A landscape with many peaks, sampled at points; each row gives a point and its height.
A climber steps from a point to the highest of its 6 nearest points, and stops where none of them is higher. Distance is the straight distance between rows; heights are no part of it.
<1188>: [114 112 129 123 126 132 126 107 112 138 159  79 120 127 118 109 170 119
  82 153 100 127 105 124  88  89 125 159 136 122 105 139 128 123 129 171
 106 100 132 133 120 166 138 136 118 142]  (h 487)
<663>: [161 141 107  89 145 139 136 156 199 142 110 157 168 114 116 170  89  74
 172 118 168 150 180 142 127 147 142 100 145 119 128  93 130  98 131  81
 125 114 156 140 171 158 141 140 199 153]  (h 545)
<1448>: [133 123 157 109 100  79 106 200  80 118 111 156  62 144 143  52 144 188
 163 125 127 138  57  82 167 191 119 105 129 133 156 187 103 154 130 104
 165 131 165  92 102 105 149 125  84  24]  (h 528)
<597>: [147 137 101 100 139 114 136 173 145 150  93 158 140  82 129 144  53  80
 199 120 128 126 131  91 116 171 163  51 147 199 134 120 127  72 138 112
 138  96 153 156 145 131 161 163 149 105]  (h 295)
<1078>: [108 106 146 132  98  90 117 121  81 132 121 142 116  95 149 110 153 170
  86 128 111 144  60 138 100  92 107 112 135 117 146 155 118 172 112 138
 131 115 109 115 148 161 143 118 105  82]  (h 692)
<175>: [135 125 110 109 131 161 117 100 138 120 126 188 154 138 131 195 110 115
 120  69 123 128 138 164 139 130 129 108 117  99 135 115 135 134 105  98
 110 159 112 129 147 115  89 121 166 153]  (h 667)
<1017>: [118 162 124 129 167 171 129  97 172 133 160 113 135 162 131 144 127 132
 125 141 119 120 187 139 122 119 135 169 115  73 139 119 154 131 144 113
  92 150 133 129 131 105 104  90 169 193]  (h 577)
<1411>: [124 112 106  90 125  94 152 157 108 132 105 154  94 108 141 177 115 145
 164 131  97  95  93  96 143 159 190  96 123 154 129 144 132 140 133 100
 172 128 117 130 142 146 135 134  80  79]  (h 531)
<615>: [ 77 148 142 149 130 147 144 103 138 125 167  70 118 123 133  94 145 143
 110 156 130 108 190 130 100  74  87 195 149 117 127 119 135 118 168 160
 113 101 140 120 105 114 168 112 144 179]  (h 728)
<1229>: [114 101 145 143 118 120 112  84  99 119 139 100 128 108 121  81 159 120
  90 136 157 142  96 140  97  98  63 163 142 112 119 133 131 131 123 176
 130 117 136 136 153 132 130 108 103  94]  (h 491)
<1203>: [163 109 131 123 139  96  91 106  98 122 134  98 131 111 121  65 177 115
  93 179 153 165  80 126 145 121 119 112 114 153 129 101 122 120 102 158
 142  90 123 123 136 165 148 126  78  37]  (h 486)
<223>: [117  96 110 114 132 110 148 147 108 112 101 129 123 104 114 136 102 146
 145 105 118 146  72 122 131 138 152 124 160 173 132 142 130  98 134 133
 131 121 148 127 134 150 128 127 105  93]  (h 357)
<1069>: [144 162 153 193 160 184 130 150 172 103 165 105 116 155 136 125 134 121
 173  80 126 164 208 155 185 137 110 154  97  51 148  65 131 144 139 152
 117 207 114  98 129  69  70 126 202 223]  (h 611)
<728>: [146 133 133 139 166 157 102 129 160 102 148 147 150 166 129 167 130 114
 117  84 150 164 169 194 185 135 180 141 114  69 155  92 138 134 138 115
 121 207 104 157 134  76  58 150 181 176]  (h 684)
<744>: [172 108 147 114 132 108  98 129 136 112  97 107 156  85 103  53 156 114
 123 153 169 164 128 120 114 122 115 114 140 188 114 106 158 116  95 177
 153  93 168 105 110 149 144 145  70  60]  (h 281)
<901>: [ 93 125 139 174 100 140 127  78 122 129 159 102 139 101 113 101 184 121
  86 131 168 141 156 151 111  89  68 170 148 119 116 139 145 145 133 171
  93 116 132 129 143 103 132 127 128 141]  (h 583)
<1328>: [153 120 128 107 103  75 111 172  89  98  91 160 100 134 150  53 129 156
 139 145 111 120  89 104 158 157 128  67 115 166 119 133 137 135 114 142
 160 115 144 103 111 122 169 142  63   6]  (h 785)
<101>: [133 190 145 138 155 198 108 109 157  94 147  95 152 165 139 102 132 130
 135 183 132 102 232 152 164 143 104 167 102  52 153  93 133 128 137 125
 114 186 154 113 106  56  94  86 193 179]  (h 505)
<1415>: [126  98 147 120 111  84 152 172  93 108 112 158  92 129 132 122 108 137
 170 117 105 112  82  80 155 183 173 120 147 155 148 202 106 124 171 115
 190 133 124 133 101 120 158 115  80  85]  (h 668)
<1474>: [127  97 126  93 142 112 126 114 140 150 133 142 111 126 140 144  97 151
 141 132  90 119 119 116 110 151 158 112 152 142 135 121 135 107 131 115
 140 123 135 152 135 132 140 143 119 129]  (h 474)
<264>: [ 96 122 131 169  81 106 139 154 109 129  98 172 133 127 125 208 107 157
 141  59 125 126  82 136 165 139 122 134 135 186 112 146 121 149 119  96
 121 139  78 136 137 146  86 159 149 123]  (h 537)
<332>: [118 110 138 176 114 152 114  43 100 136 147 139 150 135 129 124 187  89
  60 148 132  97 155 122 111 145  92 166  94 117 143 154 120 145 106 149
  98 125 106 130 171 106 115  88 153 120]  (h 639)
<1385>: [ 90 163 149 154 132 178 110  79 132 121 170 124 121 168 129 132 146 115
 115 138 135 100 156 145 109 119  97 157 100  72 133 146 135 151 125 132
  88 182 124 150 132  94  87  79 184 176]  (h 596)
<200>: [119 131 116 140 110 121 114 139 128 131 150 175 126 149 169 195 131 163
 134  90 102 123  93 152 129 128 180 101  99 102 156 118 104 182 131 106
 144 167  92 139 127  80  78 135 159 164]  (h 610)
<184>: [132 170 142 137 150 176 116 109 142 130 114 135 154 129 123 128 130  93
  94 157 158 110 208 112 119 116  67 152 131 113 103 115 141 131 133  97
 107 121 156 104 151 129 116  90 150 156]  (h 473)
<407>: [118 106 118 136 136 144 125  86 116 151 148  99 143 136 136 122 166  95
  62 168 131 113 140 116  80 109 107 170 121 114 133 150 125 135 110 132
  96 121 127 128 154 147 135  97 140 132]  (h 579)
<1358>: [120 118 168 163 114 140 124  83 122 124 127  90 153 105 121  89 174  89
  80 154 179 139 171 115  95  99  64 163 162 125 117 130 153 137 133 147
 120 101 135 117 134 118 155 112 134  97]  (h 492)
<908>: [138 104 118 118 123 101 131  95 115 115 101 112 131 119 126  76 151 132
 120 178 134 130 110 114 117 127 143  96 125 174  98  99 149 100  91 152
 149 103 135 125 144 172 162 118  79  65]  (h 396)
<235>: [131 175 133 142 168 188 130 108 160 119 170 108 139 163 128 115 144 132
 135 133 144 114 208 133 147 136  98 176 107  67 153 106 143 133 145 113
 111 156 117 116 121  89  98  86 186 200]  (h 605)
<762>: [170 122 102  74 120 105 129 135 136 136 117  87 180 113  96  78 110  83
 155 199 135 128 142  85 113 132 121  97 143 206  97  81 123 102  94 122
 117  94 127 124  73 175 197 127 103 120]  (h 170)
<410>: [180 119 101  59 162 137 143 170 163 164 133 149 156 132 134 154  67  93
 156 165 128 155 137 116 126 135 177  85 136 138 146 103 114  96 143  97
 176 112 145 155 136 112 136 169 150 135]  (h 361)
<458>: [105 125 130 111  95  76 125 153 106 123 142 148  76 149 160  97 144 176
 121 129 108 108  33 106 123 118 144 118 137  94 162 175 102 160 137 119
 143 123  96 107 106 133 144 123 108 101]  (h 618)
<647>: [158  98 159 111 144  85 108 160  97 102 110 141 122 122 128  34 141 165
 106 151 142 160  80 110 142 146 120  78 125 177 124 119 134 125 105 162
 145 121 149 123 115 125 143 149  52  25]  (h 525)
<221>: [ 91 156 125 159 118 163 122 118 122 143 168 135 112 132 125 125 153 171
 114 120 103 111 106 168 101  98 130 115 103  77 158 126 138 176 130 137
  92 144  82 137 113 102 100 110 160 196]  (h 623)
<669>: [109 175 141 180 136 154 125 123 155 143 160 127 116 154 144 138 128 144
 159  88 121 127 158 146 141 115  87 144 108  88 140  98 127 148 147 165
  74 161 118 117 136 106  84 100 195 244]  (h 587)
<27>: [ 98 134 126 150 114 144 131 123 126 131 152 129 121 141 128 148 145 157
 131  97 101 143 111 156 124 100 101 125 129 102 130 121 113 160 141 149
  85 150 109 140 124 132  92 122 164 204]  (h 582)
<1080>: [132 132 112 107 130 144 130 107 162 149 117 104 155  98  93 120 130  70
 119 187 146 117 164 106  77 106 112 115 149 161  95 118 158 112 116 100
 130  91 149 122 139 184 171 120 119 127]  (h 202)
<1072>: [107 134 124 101 123 171 141  86 122 142 178  69 133 144 114 101 121  79
 107 178 144 104 165 124  87  87 122 189 111 122  92 129 120 129 114 115
 100 116 132 126 108 143 158 109 135 158]  (h 248)
<640>: [140 114 120  86 145 106 148 114 155 191 157  90 127 142 138 107  89 115
 117 189 105 118 131 127 132 109 164 169 129 143 111 107 100 115 118 108
 140 113 139 132  87 165 144 136  95 138]  (h 21)
<673>: [150  98 152 105 126  97 136 137 127 127 144  73 143 105 103  65 125 121
 120 158 167 159 156 110 115 121  86 151 157 190  84 116 130 107 123 169
 143  82 169 136  89 141 176 119  98  99]  (h 165)
<309>: [167 118 111 104 111  81 111 155  86 119  93 130 105 136 140  71 147 128
 114 163 108 108  81 112 158 168 157  77  95 174 126  98 124 130  86 148
 143  98 123 106  95 143 184 151  31   4]  (h 753)
<1111>: [126 146 118 140 149 179 112 134 155 121 177 138 110 180 107 138 147 134
 142 115 111 137 136 170 153 124 146 126 105  57 180  82 114 149 128 114
 112 225  96 147 123  89  60 116 176 198]  (h 672)
<664>: [144 114 117  89 137 100 147 115 104 115  83 134 135  95 117 123 112 132
 152 117 103 114 106 117 117 147 152  96 158 170 137 110 144  90 117 117
 144  96 145 136 135 158 168 143  90  75]  (h 280)
<912>: [136 158 128 137 167 183 112  84 171 115 147 150 156 158 117 148 129 106
 124 108 134 124 176 158 150 135 128 143 105  71 118 125 143 137 117  97
 108 159 124 145 140 117  83 111 190 176]  (h 674)
<861>: [183 108 140  99  98 111 124  99 114 134 125  74 180 133  99  59 127  63
 120 206 158 144 129  94 121 123  95 112 137 192  96  86 134 138  99 156
 126 106 136 115  86 179 210 129 112  89]  (h 267)
<1114>: [108 141 121 157  92 118 137 179 111 140 132 187 128 165 156 221 104 161
 170  74 116 147  88 147 151 132 141 122 109 116 126 142  96 188 130 104
 129 155  66 129 137 127  78 159 156 171]  (h 597)
<740>: [ 91 123 143 168 101 157 121  87 120 134 123 131 143 138 113 145 155 118
  90  96 139 128 148 161 107 116  86 164 110 109 105 139 131 136 114 146
  79 136 124 143 165 133 108  97 158 182]  (h 626)
<839>: [112 109 121 111 130  94 135 130  92 119 146  91 100 112 136  87 131 176
  98 137 114 135  68 114 132 102 129 137 147 149 136 133 102 102 136 175
 129 116 154 140 110 138 136 101 105 102]  (h 392)
<624>: [111 145 122 143 118 136  91  83 118 159 135 185 137 130 124 157 157 138
  77  98 124 114 111 156 110 108 118 123 102  97 121 159 145 163 105 133
 107 149 104 136 135 141  94  93 167 141]  (h 678)
<711>: [121 121 109 133 131 131 143 145 128 138  88 131 144  83 105 186  87 116
 164  87 137 134 119 114 139 146 157 108 145 191 128 124 132  79 137  94
 146 115 133 129 167 125 128 148 115 130]  (h 410)
<491>: [141 154 136 129 167 185 115 121 171 106 133 128 167 160 118 140 130 104
 133 120 167 134 222 181 167 134 155 150 120  75 130 104 140 122 139 105
 131 151 144 129 142 100 100 120 192 191]  (h 631)
<944>: [ 94 111 130 126 109 113 139 116 112 129 143  92 129 126 128  75 144 158
 104 130 134 161  95 140 103 106 120 151 163 138 133 148 122 122 120 161
 110 112 145 123 146 143 139 128  96 105]  (h 527)
<1103>: [157 103 120 131  92  56 140 178  82 103  99 171  93 138 163 108 129 125
 173 158  69  94 142  56 184 210 174  97  94 173 135 186 130 109 137  97
 197 132 128 126  94 124 182 118  79  42]  (h 482)
<588>: [142 159 118 173 177 190 110 125 176 111 147 105 138 157 143 138 144 128
 146  79 154 163 188 199 190 137 158 144  92  54 145  88 123 140 138 154
 142 197 110 131 123  69  81 140 185 183]  (h 660)
<330>: [ 83 131 140 117 125 112 150 153 142 116 127  87 111 113 126 133  97 112
 143 100 115 146 132 137 105  94 145 144 174 137 113 132 133 100 158 140
 124  99 147 137 108 138 120 127 106 172]  (h 317)
<1095>: [187 125 140 116 116 109  73 161 110 109 118 137 138 150 137  24 162 149
 112 157 155 147  79 143 147 151 137  81  78 152 138 108 119  77 113 175
 153 137 159 106 135  92 151 168  56  10]  (h 388)
<85>: [105 115 139 158 101  88 146 208  85 105  99 161  94 120 144 149 105 162
 177  89 102 139  55  93 165 172 154 123 143 166 162 210 116 145 165 126
 177 138 115 115 104 133 128 139 111 107]  (h 551)
<509>: [145 123 105  93 147 163 122 159 158 139 115 167 129 141 146 204  89 121
 147  78 125 131 139 158 152 119 166 109 122 101 135 119 127 127 131  83
 142 153 121 161 155 119 103 159 158 148]  (h 628)
<1058>: [ 92 165 130 132 146 179 134 123 155 123 143  93 146 138 125 142 116 116
 111 145 128  98 229 128 112 104  95 187 147  84 114 123 148 118 150 105
 115 137 145  98 117  90 118  81 143 199]  (h 386)
<1264>: [156 128 119  78 139  96 156 126 115 130 120  94 149 108 116 112  88 117
 138 163 122 135 132 101 107 129 144  86 145 172 112  91 144 105 118 117
 134 107 159 140 113 181 181 133 109 118]  (h 183)
<555>: [159  92 143 114 125  51 134 187 106 114 105 128 104 132 131  82 121 169
 140 136 117 142  67 105 122 164 147 113 154 148 135 152 113 113 129 139
 155 135 159 122  99 127 144 135  50  42]  (h 501)
<388>: [104 144 131 156 153 152 165 133 177 131 164 106 109 152 125 144 108 138
 141 101 107 149 175 147 110  85 125 168 131 115 116 124 136 101 164 130
 113 105 127 137 130 110 109 130 140 192]  (h 404)
<71>: [119 113 110  90 143 151 134 117 145 132 114 170 148 133 118 183 105 126
 143 116 124 118 136 126 111 131 143 116 121 138 115 120 128 119 112  86
 122 122 134 145 172 155 123 126 130 122]  (h 591)
<17>: [134 104 138  78 148  90 150 134 138 138 108  87 131 122 107 107 118 125
 141 160 126 117 105 125 112 120 151 125 157 167 109 135 113 105 128 128
 144 119 140 141 114 152 173 126  93  89]  (h 214)
<473>: [ 98 132 108 137 106 128 120  80 117 165 160 152  97 128 139 113 189 144
  94 173 128 106  65 145  97 103 133 127  88  73 139 154 116 167 118 159
 110 116  61 155 139 114 129 100 167 141]  (h 644)
<790>: [103 110 116 111 141 141 140  87 140 156 110 141 136 123 127 153 159 129
  97 130 115 120 115 139  96 124 142 127 124 109 108 146 126 132 102 101
 111 118 119 128 146 161 133 116 122 123]  (h 612)
<434>: [149 134 133 160 146 132 156 140 168 125 115 158 147 115 116 211  92 101
 147  60 156 147 155 143 159 127 113 144 116 152  81 124 128 119 132 118
 104 120 120 123 178 126  97 162 153 179]  (h 543)
<522>: [141 127 101  88 159 151 143 121 165 148 169 134 126 155 130 169 101 135
 149 155 112 116 139 147 111  94 186 129 120  92 131 113 122 110 141  95
 150 145 111 159 121 131 107 138 135 167]  (h 477)
<490>: [131 139 109  94 163 160 121 113 148 142 138 156 135 145 146 145 114 139
 129 115 106 112 134 138 100 112 156 129 141 109 123 119 139 129 127 124
 116 136 128 156 141 135 100 120 133 181]  (h 593)
<1409>: [140 153 104 112 155 152 105 104 177 114 111 188 177 123 125 190  80  88
 143  76 179 147 183 185 161 151 151 128 114 114 130  79 136 130 124  84
 130 163 143 123 158 133 105 139 196 154]  (h 836)
<408>: [ 92 150 138 136 119 151 113  79  98 138 168  82 117 143 121 117 176 100
  88 172 109  95 134 146  98  91 128 164  76  82 141 135 126 169 135 141
  82 135 117 122 131 109 106  93 134 163]  (h 575)
<1038>: [105 148 120 172 137 158 110  45 100 144 167 120 120 156 123 108 190 108
 106 168 134 107 127 134  95 119 107 161 100  83 150 149 115 173 109 143
  94 141 116 129 128  86 112  78 181 161]  (h 622)
<1126>: [138 110 138 117 134 101 140 142 125 111  99 123 124  92  94 115 110 153
 140 109 126 162 109 113 114 151 126 104 169 186 107 116 152  88 124 130
 132 116 152 133 129 156 137 155  90  78]  (h 385)
<1378>: [141 144 124 163 125 157 123 183 178 132 145 135 106 165 147 189  91 140
 155  71 109 159 108 174 148 116 159 135 103  97 160 107 103 158 154 142
 114 177  90 153 137  94  76 164 183 208]  (h 636)
<29>: [152  92  83  78 168 142 136 147 165 142 131 158 120 133 149 174  70 100
 164 144 120 121 115 129 123 138 180 100 118 129 146 130 109 115 155 103
 160 145 130 149 154  98 121 178 128 148]  (h 519)
<1269>: [103 159 135 148  95 149 126 129 109 152 132 151 106 140 125 172 144 165
 140  70 103 138 100 155 132 121 125 101 107 104 147 135 124 178 108 144
 115 147  76 136 121 137  87 125 191 189]  (h 590)
<484>: [156 119 143 115 118  74 114 159 118 127 153  93  90 153 158  41 174 182
 113 152 138 149  27 150 149 100 122 124 105 114 165 146  70 140 129 155
 140 118 156 104 116 105 178 156  95  22]  (h 539)
<1456>: [137 105 116  92 103 101 147 168 129 128 131 172  93 132 151 166 111 141
 148 141  73 131  84  72 130 141 175 118 133  94 150 167 122 149 156  88
 181 133 106 133 109 115 115 134 122 140]  (h 544)
<1084>: [133 111 107 109 114 125 128 138 122 134 118 178 117 118 174 179 112 142
 145 101  96  98 104 125 113 115 156 103 123 106 129 158 124 162 119  93
 163 122  89 135 149 128 110 148 124 113]  (h 586)
<1382>: [165  85 115 125 121  92  93 125  75 141 125  70 135 151 141  53 179 143
  96 175 130 138  71 113 153 122 137 124  91 137 122 118 111 110 104 171
 153 118 136 124 112 153 179 131  70  42]  (h 489)
<1228>: [166 110 119 104 127  74 139 144  97 111 105 119 130 112 113  71 112 145
 119 143 120 121  89 127 122 147 158  97 125 160 106 108 134 100 113 157
 133 110 139 115 103 142 173 117  52  37]  (h 506)
<1455>: [119 187 141 200 149 191 137 126 166 120 163  92 119 153 136 126 137 149
 156  94 128 100 227 142 154 125  65 172 112  65 144  80 139 134 144 144
  79 195 128  98  98  76 101  90 175 214]  (h 540)
<585>: [100 138 137 164 136 129 144 118 141 132 117 129 143 117 125 163 111 157
 128  71 122 139 112 135 122 132 133 131 165 156 108 124 132  98 135 128
 103 122 126 133 160 153 100 132 103 161]  (h 529)
<1137>: [161 159 136 177 166 159 134 138 168 105 119 133 165 145 101 203 112  89
 146  48 192 163 218 172 199 144 124 162  86  80 110  74 120 103 130  88
 106 163 128 120 130 100  98 161 192 181]  (h 387)
<710>: [146 191 152 163 148 206 128 101 145 129 146 103 122 151 110 128 144  92
  83 162 146  78 249 118 117 108  89 156 124  69 130 101 137 137 133 125
 113 159 144 106 110  79  92  74 188 167]  (h 421)
<1070>: [131 105 115  88 144  96 168 162 143 138 113 117 124 124 125 153  71 141
 127 114 107 139 118 119 116 125 169 128 156 139 131 141 117 105 174 123
 145 112 134 151 107 124 145 154 120 150]  (h 374)
<1311>: [ 94 122 134 132  77  91 139 174 109 112 102 169  95  95 147 151 120 166
 146 102 107 132  63 105 145 137 154 114 155 154 140 182 126 140 142 114
 162 116 134 143 126 128 143 123 100 107]  (h 530)
<82>: [116 121 156 131 141 124 136 104 133 131 117 100 140 115 129 121 107 129
  99 120 137 138 117 126  98 118 103 143 160 136  99 139 141  96 133 139
 122  91 142 139 136 142 123 103 115 144]  (h 395)
<266>: [131  90 116 101 118 105 117 110 116 112 118  88 150 118  85  68 118 113
 114 180 135 124 125 101 119 119 104 144 136 164  95  97 142  91 120 138
 144  85 145 127  97 170 184 125  84  82]  (h 695)
<896>: [138 150 117 109 147 140 128 138 166 160 106 119 146 101 121 174 106  98
 155 112 145 127 182 124 132 127 114 112 162 166  90 118 156  93 113 109
 104 101 150 138 158 156 126 123 123 155]  (h 348)
<8>: [125 117 128 107 137 112 141 124 133 125 162  77 139 111 107  48 109 145
 123 184 148 151 135 128 117  97  98 171 169 168  91 117 118 107 141 158
 137  81 152 106  91 136 167 134  92 106]  (h 164)
<899>: [124 127 114 157 122 167 121  69 122 142 145 158 145 129 123 167 144 100
  95 111 136 111 175 120 121 134  70 128 115 107  93 150 150 146 125 124
 103 131 124 117 141 113  86 116 177 150]  (h 621)
<205>: [139  87 125  86 129  86 150 155 100 139 133 100 114 137 130 119 117 160
 139 142  81  85  68  86 133 144 178 121 135 136 138 132  97 123 111 123
 144 120 120 122  97 141 142 124  59  98]  (h 776)
<386>: [147 157 118 126 165 176 114 116 182 121 136 130 170 147 119 173 105  93
 150 102 189 148 220 144 138 139 123 138 110  90 114 114 149 127 136  87
 118 142 136 133 137 139 101 121 191 180]  (h 624)
<495>: [115 116  95 121 113  96 131 154 114 114  86 154 117 110 137 172 100 131
 164 117 104 117 107  96 125 178 178 103 141 186 127 153 134  85 148 102
 160 124 146 127 134 134 137 167  95  71]  (h 460)
<1435>: [130 192 130 192 135 166 137 110 164 131 114 125 157 114 102 178 113 102
 132  66 181 126 223 158 165 133  66 168 135 100 121 108 136 113 147  94
 101 147 144 107 134 103  99 117 176 189]  (h 462)
<693>: [117 119 117 101 145 104 150 128 153 155 122 105 137 109 109 139  94 111
 135 131 139 140 147 115 109 123 122 136 182 152 109 135 123  90 128 126
 122 112 168 151 123 144 143 114 116 143]  (h 252)
<730>: [149 117  99  85 118  94 130 163 115 121  85 154 123 115 129 146 104 107
 161 174  90  72 126  75 128 186 184  55 120 206 141 127 110 108 136  83
 178 115 136 121 111 145 163 147  98  72]  (h 429)
<212>: [ 72 131 114 188  90 145 115 101  83 141 147 134 116 118 100 110 185 134
  95 115 129 143  87 163  97 111  69 143 108 106 159 129 130 181 138 159
  88 135 123 143 127 118 124 108 187 171]  (h 578)
<849>: [118 109 135 143  89 115 139 135 104 126  90 193 118 103 160 189 107 145
 141  78 116 112  80 136 148 171 137 121 145 166 120 150 131 145 117 105
 137 130 103 130 168 144 121 165 117  94]  (h 526)
<168>: [114 152 149 172 113 133 122  87 140 120  98 120 157 110  98 141 153 107
  91  98 155 151 170 130  89 105  62 147 154 130  86 121 147 123 114 125
 100  91 133 138 147 148  96 129 136 156]  (h 484)
<880>: [126 165 137 146 144 182 137 117 186 118 137 113 149 151 120 165 117 123
 129 108 156 119 198 139 116 120  98 147 126 104 116 123 151 112 144 123
 115 136 129 134 126 133 106 105 171 200]  (h 581)
<1128>: [ 90 135 174 181 129 169 115  78 106 115 151 130 133 110 125 124 149  71
  59 145 154 119 160 118  86  96  57 161 125 130 128 128 130 150 109 153
 114 124 111 134 135 102 103  89 167 135]  (h 707)
<501>: [141 116 131  85  90  63 143 157 106 124 111 175  87 131 152 129 158 143
 164 164  83  97  85  44 146 160 165 122  87 121 141 173 112 157 136 119
 187 104 118  90 102 130 153 128  80  52]  (h 458)
<125>: [126 105 104  99 126 105 134 120 104 149 112 129 121 132 137 143 140 134
 103 153  85 115  84 121 122 119 164 116 123 122 129 146 131 117 114 118
 146 115 125 124 132 158 143 124  91  75]  (h 533)
<258>: [124 104 111 108 112  96 136 161  92 111  92 178 111 101 162 150 130 149
 168 111 101 106 103  90 165 178 141 106 132 167 128 159 144 135 114 113
 162 127 105 107 145 161 156 141  90  53]  (h 504)
<1167>: [114 128 125 136 114 139 127 114 135 140 123 152 134 124 119 191 109 153
 142  71 129 130 116 155 126 126 129 104 135 125 122 138 128 145 108 120
 116 138  94 149 149 144  95 161 160 162]  (h 617)
<1140>: [129 137 111 107 133  91 146 157 111 138  96 105 145 105 120 113 103 103
 145 140 132 133 148  91 119 148 167  88 153 197 118  95 135 100 112 123
 130  84 158 143 116 158 163 142 104 115]  (h 230)
<1102>: [144 151 141 154 156 146 116 108 159 122 139 151 154 154 115 171 125 159
 137  71 125 139 143 178 152 131 145 120 103  90 139 107 136 141 127 132
 115 170  86 133 133 108  60 117 187 191]  (h 708)
<828>: [168 103 105  89 148  99 159 160 124 118  91 123 118 111 122 115  97 127
 161 135 107 122 102  98 116 164 170  95 158 185 138 132 122  83 140 115
 156 123 150 137 110 130 149 146  82  96]  (h 327)
<364>: [143 101 147 116 121 117  86 122 109 106 130 108 132 110 131  42 174 164
 101 118 169 178  70 146 133 132 100 135 126 129 137 144 137 116 122 190
 163 114 149 110 142 141 152 143  84  70]  (h 397)
<984>: [ 96 193 164 216 129 191 147 114 130 114 156 104 115 133 123 107 159 117
 142 122 132  94 199 147 136 115  50 178 117  87 133 112 150 159 127 167
  77 146 113 116 115  70  91  98 190 197]  (h 703)
<424>: [171 105 151 138 104  80 107 164  79  90  96 161 127 123 158  47 146 171
 139 135 129 133  76 104 165 155 135  76 122 149 143 132 142 122  92 135
 147 115 139 114 141 126 138 156  44  10]  (h 553)
<1407>: [ 99 125 135 155 103 113 131 105  99 136 114 144 131 116 126 152 133 153
 116  84 110 127  82 158 124 105 107 118 150 130 126 143 125 156 118 136
  94 133  94 138 122 157  90 136 119 141]  (h 619)
<753>: [125 120 141 141 111 137 121 103 129 115 122  89 145  95  93  73 154 102
  98 173 158 127 154 126 103  91  63 166 165 138  94 116 157 113 123 153
 105  93 157 116 127 156 151 112 100 105]  (h 298)
<672>: [134  98 107 127 117 134  99  82  94 139  98 122 139 110 122  88 191 113
  76 180 135 129  78 130 117 111 118 113 108 122 150 132 105 124  89 146
 134  94 121 115 146 166 169 123 100  68]  (h 568)
<1237>: [158 145 140 104 124 133 125 104 134 122 122  84 165  98 118  94 142  52
 109 177 177 143 188  87  97 106  79 154 142 156 108  95 157 126  92 133
 115  82 132 121 112 163 198 111 116  94]  (h 149)
<1183>: [139 110 115  90 141 135 147 132 155 158 122 165 137 134 129 166  85 113
 145 132 113 119 116 109 105 139 163  80 140 148 136 116 122  97 141  93
 150 126 118 141 154 155 134 160 119 123]  (h 508)
<1039>: [130 100 130 109 111 129 120  78 125 150 143  75 137 139 109  92 140  87
  79 190 152 138 162 103 104  89 105 142 121 159 104 116 113 121 121 141
 110 107 142 124 115 149 186 110 118 113]  (h 242)
<726>: [146 121 118  99 163 169 124 159 172 154 143 133 125 156 146 168  69 123
 137 119 119 161 130 156 145 122 173 121 116  89 139 128 126 141 161 112
 142 154  96 128 148  97 107 167 153 177]  (h 580)
<972>: [138 131 130 141 105  92 137 181  78  67  80 163  97 104 143 123 110 119
 163 102 115 111 108  76 162 199 159  86 126 194 131 164 124 111 139 114
 165 135 129 122 110 139 148 151  94  66]  (h 476)
<967>: [157  94 130 112 118  40 128 147  87 149 139  97  76 142 152  82 166 151
  95 187 120 105  48 139 142 111 157 120 101 112 137 141  95 165 114 138
 141 118 123  94  95 123 185 133  78  33]  (h 532)
<180>: [ 98 142 154 188 100 155 124 102 130 104 140  95 120  95 125 125 149  95
  84 131 165 109 206 102 120  95  50 173 176 118 110 134 159 140 137 140
 119  98 155 123 137 111 154 100 130 143]  (h 412)
<359>: [ 63 150 145 152 135 131 131 130 147 123 149 100 115 127 147 122 128 159
 142 113  98 114 139 142  88  94 101 149 127 101 131 108 145 146 160 159
 107 148 135 140 115 119 107 124 155 217]  (h 478)
<605>: [132 111 120 146  97  91 121 161  96  93  95 159 112  83 123 129 120 169
 157 106 127 132  77 124 161 177 127  79 156 182 118 151 146 113 117 122
 148 126 127 119 131 123 121 163  74  49]  (h 752)
<1162>: [148 107 115 105 162 120 141 179 180 152 132 132 124 120 120 149  81 113
 166 107 125 148 129 120 128 141 162 115 155 159 135 140  98  89 158 138
 168  98 129 165 136 115 148 167 124 152]  (h 765)
<1467>: [ 85 144 137 137  88 122 127 161 118 125 107 143  96 129 141 163 118 173
 146 121  91 142  61 120 135 138 153 124 146  99 170 163 101 176 157 104
 144 116 113 131 129 133 126 137 132 147]  (h 560)
<1419>: [135 157 130 135 150 155 124 131 167 138 134 140 148 145 116 190 106 124
 161  81 160 160 180 181 149 119 136 140 128 104  96 118 120 139 136 130
  89 153 101 128 140 128  64 145 172 202]  (h 653)
<1089>: [ 93  93 132 144 119 116 120  79 100 144 158 124 122 125 143 106 191 136
  86 165 113 118  78 133  90 101 130 156 113 111 150 159 107 153 113 162
 101 101 114 128 120 148 153  99 140 114]  (h 625)
<24>: [108 180 140 170 132 148 136 140 141 116 139 128 124 131 128 162 106 128
 142  54 127 141 156 155 138 114  88 162 104 101 121 116 128 136 125 128
  77 155 103 134 121 114  79 129 181 227]  (h 649)
<1000>: [ 94 124  91  96 112 124 131 126 125 158 155 141 114 153 142 149 143 149
 111 159  88 107  90 130 108  93 156 123 119  75 147 143 110 152 128 128
 132 130  97 135 133 114 117 108 147 158]  (h 682)
<878>: [ 89 163 142 161 111 165 122  89 107 155 164 143 112 141 124 116 170 133
  96 148 109 101 129 146 107 111  98 131 123  99 177 142 131 179 140 163
  75 150 104 126 116 101 100 107 187 201]  (h 603)
<105>: [157 124 120 115 150 148 139 177 158 151 120 124 131 131 121 195  66 128
 168  79 125 150 150 152 135 113 162 125 140 137 131 131 129 114 162 116
 132 132 132 134 152 105 105 176 147 187]  (h 552)
<917>: [120 116 142 148 112 123 115  96 113 113 116 118 146 101 115  95 162 131
  98 127 159 164  85 155 134 109  84 126 133 144 132 152 146 131 105 169
 124 126 150 120 147 153 124 143 101  87]  (h 517)
<1320>: [141  91 132 119 129 105 150 192 134 130 117 151  91 106 127 173  89 114
 185 109 113 152 109  96 127 151 178 127 123 165 147 185 101 103 173 128
 174 139 136 140 133 105 110 195 109 131]  (h 671)
<189>: [178 102 160 106 115  65 104 164  78 123 101 126  84 150 143  57 166 177
 125 156 143 125  46 114 160 141 137 106 119 116 142 139 110 147 112 139
 154 133 150  91 110 106 160 149  70  34]  (h 595)
<1100>: [129 178 144 111 149 201 119  99 153 141 162 104 171 156 111 142 120  93
 110 173 170  82 218 132 112 117  83 169 109  81 114 103 120 135 124  81
 104 135 141 112 109 115 125  85 165 185]  (h 331)
<652>: [133 120 114 140 107  79 126 175  60  56  98 167  87 123 161  41 135 136
 150 136  99  97 120  76 181 218 153  60 114 179 138 133 147 114 122  92
 171 135 167 102 111 131 161 136  67  16]  (h 472)

Call two points neighbours if one is among the 6 nearest of the other. Go from one point of each pair to the other, from neighbour to neighbour, staying as high as possible. Name the lowest point that can't be avoided.
<205> and <1128> => <458>
<1409> and <1162> => <105>
<1415> and <266> => <908>
<1000> and <1078> => <1089>
<1102> and <615> => <901>
<624> and <1128> => <740>
<1000> and <624> => <473>
